Each row is a point on a landscape with many valleys, with its height.
From any point a ball rolls to the lowest of the 2 points nearest to it. It stops when none of these is lower. Distance is the straight distance between rows; heights are no part of it.
pesu h=451: [155 108 178 119  93 107  86  95 123 149 100 173 189 128 111 105 131 163
 118 180 129 146 154]
dus h=432: [109 122 152 116  80 185 180  51 155 151 140 165 159 105 101  88  90  97
  87  72 155  79 122]
Leg h=838: [126 157 102  71 134 150  88 135 143  96 121 137  98 148 132 162  93 170
 128 165 163 116 152]
mel h=596: [166 129 130 119  98 145 145 163 158 182 157 116 198  72 105 152 139  80
 172 182 122 140 101]
Nuda h=364: [ 78 146  73 146 145  84  97 116  97 151 155 108 124 119 133 159 101 128
  96 142 143 171 124]
bagov h=684: [129  94 232 185 137 118 158  62 154 116 147 146 166 124 161  95 156 108
 125  85 118 129  86]
peb h=223: [ 93 121  91 157 132 158 147  92 122 126 124  91 113  91 129 106  93 112
  44  94 144 131 129]
zofo h=445: [143 101 114 135 168 157 156 146 159 116 105 103 130 123 140  76 127 107
  89 111 103 152 107]
Zos h=531: [150 106 149  86 164 138  95 133 160 145 167 127 170  92  96  84 114 127
 151 214 102 147 109]
tegek h=506: [141 112 122 119 109  88 112 147  96 107  98 134 178 104 121 160 117 157
 105 129 165 120 152]
tesur h=578: [121 124 155 101 127 169 124 112 140 119 124 150 116 167 123  89  80 116
 113 163 131 129 141]
Lis h=204: [ 97 120 129 177 146 105 160 131 105  80 124  90 111 120 148 125 180 118
 116  76 141 135 118]
vop h=143: [ 76 116 166 156 138  81 155 119 102 130 148 126 157 145 143 157 140  57
 148  92  94 143 113]
papir h=100: [117 123 104 140 155 174  90  95 129 149 156 154 140  96  89  74 136 108
  78 207 143 150 111]
movu h=608: [ 82 167 111 133  85 139 154 132  90 158 141 121 106 138 118 162  93  80
 124 131 144 121 146]
sol h=600: [181 130 114 134  93 106 156 156 128 171 162 156 136 154 107 141  83 117
 126 140  99 106 139]
viz h=165: [ 92 188  81 106 123  96 155 158 109 152 138 141 137  94  81 100  98  81
 147 170 124 127  91]
limu h=496: [129 118 102 185 128 126 117 144  94 111 138 138  66 156 113 118 162 150
  92 123 137 111 159]
Nek h=550: [169 107 120 206  91 139 161 142 124 127 125 141 110 124 106 110 161 107
  82  96 123 109 154]
Zive h=650: [119  86 215 137 145 135 131  80 144 117 131 159 173 156 126  51 158 100
 142 117  93 152 109]
ser h=267: [132 147 138 186  85 112 191 133 100  97 116  86 103 102 154 128 162 113
 135  51 128  93 118]
nugo h=563: [162  95 134 155 121 128 134 148 110  79 109 171 107 136  96  47 163 158
 132 116 125  93 134]
Vok h=713: [129 119 236 175 132 126 158  94 139  77 150 113 118 128 190 128 170 119
 146  80 154 108 106]
minu h=253: [107 118 121 171 127 191 138  73 159 160 159 138 147 112  66  78 152  79
  93 153 160 129 135]
Fedi h=338: [167  93 165 167 128 119 114 179 125 142 124 137 107 145 163 182 190 106
 159 121  89 145 142]
pimo h=642: [105 141 100  99 155 110  92 160 127 162 203 151 114 116  85 119  81 132
 163 163 111 118  92]
Pinu h=315: [119 144  72 115 146  63 120 157 107  91 128 115 123 133 116 159 139 121
 148 117 135 105 141]
duda h=456: [136 170  85 122 143  99 121 144 151 123 186  64  73 144 110 144 133 104
 157 146 102 105 132]
fozi h=841: [129 153  80  79 122 135 151 148 144 151 100  86 138 110 141 197  98 113
 125  93 146 114 148]
kimoz h=324: [159 119 153 152 112 163 165 154 122 107  78 161  92 163 175 153 154 159
 138  65 122  92 110]
Midam h=772: [ 98 127 178 124  97 140  92  84 102  69 126 135 134 117 112 126 147 149
 104 162 188 112 149]
safa h=655: [128  99 179 109 125 114  84  80  61  70  83 143 111 167 153  73 165 194
 171 141 110 125 159]
maza h=437: [104 153  65 146 152 136 102 174 134 121 135 130  59 132 103 123 141 131
 130 124 137 141 132]
Geva h=281: [133 107 165 167  88 152 177 176 138 137  86 181 149 123 136 142 145 132
 131  74 131 123 106]
nafeb h=224: [ 99 102 156 147 164 145  82 121 114 122 101  98 129 118 151 125 163 157
 113 142 118 184 143]
gebu h=498: [174  98 126 134 133 132 106 159 144  84 138 140  95 144 105  90 161 107
 134 155 109 122 159]
Fupud h=660: [161 123 133 126 116 123 121 160  86 126  95 176 106 169 129 181 124 190
 146 129 135 124 155]
Muki h=325: [ 98 126 144 171  99 117 190  95 117 119 127 112 147 113 151 126 106  99
  97  63 140 103 101]
bos h=584: [135 147 135  88 145  97 116 141 134 154 206 107 143 106  89 142 102 179
 186 149  99  98  69]
sagi h=689: [149 148 102 103 145 138 133 184 161 159 164 143  95 147 120 139  91 146
 176 123 114 115  98]
zatez h=365: [117 136  85 109 174 115  65 122 136 118 109 117 103 133 125 175 146 182
 138 142 142 158 143]
miva h=932: [101 178  27  83 136 138 119 161 117 171 140 110 143  60 119 158  75 125
 125 160 168 127 100]
tezer h=471: [139 102 172 130 119 141 158  66 150 101 106 118 206 140 147 118 109  87
  84 122 132 125 113]
lebe h=702: [136 110 140 107 130 101 117  89  97  84  62 124 136 159 172  61 120 207
 114 118 124 134 136]
nin h=538: [178 152  95 147 110 112 142 149 146 174 193  82 112 124 120 141 113  98
 151 151  78 122 123]
konuk h=742: [118 117 189 118 108 128 142  82 121  72  86 128 124 167 171  17 126 183
 153 101 115 127 111]
Devob h=868: [ 90 184  39 103 128 114 132 146 115 134  67  93 119  87 120 171 143 137
 128 101 151 129 159]
zefen h=769: [149 117  86  76 120 161 109 117 124 141  87 131 102  86 125 111  58 147
  54  96 131  93 146]
mig h=516: [161 122 149  81 143  65  73 118 128 128 195 107 140 121 122 157 119 173
 164 153  90 105 129]
gol h=248: [ 82 176  97 104 143  66 114 159  88 107 146 129 128 121  92 126 129  96
 192 160 122 119 128]
bon h=422: [ 83 165  51 116 155  63  63 129  99 133 175 155  99 118 116 162 131 159
 149 135 126 155 115]
funik h=363: [166 131 136  91 160 128 116 128 165 130 121 112 112 173 162 120 117 149
 145 137  90 142 133]
lal h=362: [122 111 151 163 149 180 158  90 155 126 131 133 128 123 111  36 129 107
  85 142 126 147 118]
Bama h=308: [ 63 143 159 172 119 119 131  88 100 121 175 132 117  95 131 114 104 157
  89 117 187 133  94]
Tis h=520: [106 122 118 122 154 123  58 110  93 133 103 166  70 161 146  97 150 201
 147 158 100 168 157]
sefa h=630: [139 115 140 138 124 135 157 123 158 163 168 158 137 166 118 105  75  75
 117 134 117 120 116]
mepet h=82: [ 80 183 140 144  96  73 177 120  78 126 105 105 155 144 125 143 130  46
 144 117 105 120 140]
Mir h=593: [131 169  84 125  77 134 145 172 123 180 123 118 162  61 106 166 118  92
 140 167 141 140 136]
dovi h=455: [170 134 122  89 135 163 146 159 186 134 134  92 152 120 152 157 127  85
 154 136 101 129  97]
revek h=724: [160 134  79  78 118 125 126 123 142 158 110 140  83 146 141 160  61 166
  92  95 134 112 155]
zipu h=505: [147 117  98 118 130 190 162 181 180 115 101 123 157 105 141 130 145  52
 136 110 129 116  92]
Vano h=304: [ 76 138  94 143 144 111 162 107 106 156 122  96 119 129 154 168  92 120
  78  87 145 149 128]
Dalin h=802: [123 137 156  94 118 147  93 110 108  59  98 109 104 157 152 136 144 164
 132 158 170 107 164]
tuni h=151: [ 80 193 108 103 125 102 199 119  93 140 112 121 162 109 115  96  96  51
 140 132 101 126 121]
Gabo h=193: [110  82 163 173 152  84 129 137 108 176 156 152 160 133 134 149 133 105
 131 102  81 173 123]
vaz h=524: [147 117 155  84 108 151 133  83 142 102  81 116 166 156 178  77  85 118
 102 139 117 130 142]
lef h=239: [136 103 143 198 110  99 152 174  96 179 125 162 144 136 130 144 155 131
 120 106 116 145 118]
disop h=499: [195 106 147 128  93 138 101 149 147 152  92 154 149 131 133 122 120 155
 118 167  96 139 156]
Gevak h=635: [111 131 155 140 103 126 136 134 103 127 134 157 112 159 134 170 105 136
 138 123 157 112 155]
bize h=105: [106 129  60 160 126 171 119 116 125 136 127 128 111  72  96  98 122 106
  46 156 151 136 121]
Kog h=425: [148 113 142 134  93 136 168 114 152  99 105 143 191 139 153 157 130  55
 113  96 132  91 110]
zuti h=435: [103 117 117  74 214 104  90 123 165 146 121 111 128 145 134 155 128 167
 166 134 128 179 128]
Velev h=370: [149 123 125 112 106 164 159 163 148  99 105 137  74 169 155 148 132  94
 134  87 136  88 134]
vek h=379: [ 99 172  73 132 137 106 152 159 102 110 148  93  73 156 117 134 151  88
 154 114 124 127 156]
Bof h=484: [ 99 148 102  82 171  74  57 100 137 135 199 116 107 115 123 180 124 181
 171 153 111 142 112]
Tid h=548: [124 128 136 137 120 170 156 154 151 146 124 114 177  93 129 132 162  31
 168 155 144 143 100]
vode h=549: [179 110 185 133  79 160 103 117 131 107  90 154 122 177 129 116 143 124
 136 174 127 115 177]
sapi h=543: [121 113 119 130 106 193 151 201 152 116  90 137 146  97  97 133 142 107
 140 122 156 121 138]
Rada h=450: [140 115 131 128 177 110  77 113 138 136 139 118  63 169 152 122 154 162
 159 152  81 170 172]
Vifad h=809: [131 115 102  58 146 174 142 125 148 121  94 113 136 105 140 143  77 110
  89 107 154 109 139]
reti h=407: [119 102 206 150  91 145 131  81 130 167  91 153 186 128 131  97 121 149
 105 136 143 148 140]
sazo h=728: [145 151 126  98 156 134 102 157 171 173 169 114  68 150 108 173 138 186
 200 135 102 135 111]
Kimop h=830: [138 148  60 130 159 113  97 132 143 185 191  41 125  80 102 159 153 178
 145 158 100 144  80]
guvet h=428: [152 130  96 121 118 160 157 180 157 102 145 130  85 140 105  97 119  79
 125 128 118  95 137]
pomu h=287: [137 106 177 146 137 135 120 133 128 115 101 112 114 174 178 139 158 129
 134 126 111 157 154]
Gobo h=741: [103 123 200 148 102 157 143  96 126  94 138  96 119 111 155 150 151 123
 116 119 181 122 131]
rata h=289: [ 96 138 122 141 162 136  67 106 103  94  96 112 123 114 149 140 155 203
  88 116 168 168 131]
nebo h=446: [174 112 141  85 156  93  88 144 151 134 151 139 155 120 120 105 125 171
 165 160  79 151 117]
Ketup h=592: [167 108 163 153  85 132  79 102  73 107 128 180  96 168 112  99 136 156
 119 183 128 105 180]
poz h=893: [139 153  64 112 155 133 132 159 142 193 171  91 151  72 122 139  91 138
 139 156 120 138  73]
Kom h=235: [ 63 136 127 167 162 166  97  79 109 138 147 148 119  98 128  93 114 147
  67 158 161 163  95]
Goz h=467: [161 109 150 130  84  90 155 131 107  79  96 124 168 147 153 167 145 124
 112  91 150  86 141]
firu h=547: [160 130  96 127 114 130 123 169 140 153 112 123 171  85 122 158 102 146
  86 146 143 135 131]
naven h=361: [115 131 188 168  94 152 150  61 120 157 142 145 145  91 142 116 104 171
  78 119 175 131 134]
sugo h=392: [166 123 143 119 132 113 102 189 175 131 136 120 140 134 130 167 170 115
 188 133  96 117 115]
Nodek h=274: [116 117 128 141 160  84 149 110 125  75  95 100 135 166 160 180 182 129
 140  61 141 136 124]
tadak h=576: [ 87 145 134 138  85 169 149 150 118 131 131 159 121 106  78 126 133  85
 130 140 173 113 132]
leto h=773: [134 170  88 119 158 114 127 139 174 195 175  63  92 119 115 182 151 184
 176 112  99 157  86]
lapan h=378: [104 130 160 125  70 165 181  90 139 128 131 136 154 139 122 131  94  54
 108  97 161  89 122]
gan h=611: [142  80 183 146 150  99 110 116  78  84 116 186 121 149 126  69 168 170
 156 114 108 119 138]
zekuz h=353: [136 112 106  94 200  76 129 115 160 110  94 124 121 166 140 164 169 161
 157  78 128 161 132]
nezo h=606: [139  84 163 111 164 129 111 113 152 121 140 145 171 131 103  58 138 101
 140 159 108 136 139]
Nog h=690: [182 129  91  89 107 122 139 132 106 122  72 172 115 158 140 153 103 190
 112  87 128  88 160]

For each start below, name the point where the ball stops.
poz => nebo
fozi => nafeb
miva => lapan
Dalin => nebo
lebe => mepet
movu => nafeb
konuk => mepet
mel => nafeb
Bof => papir
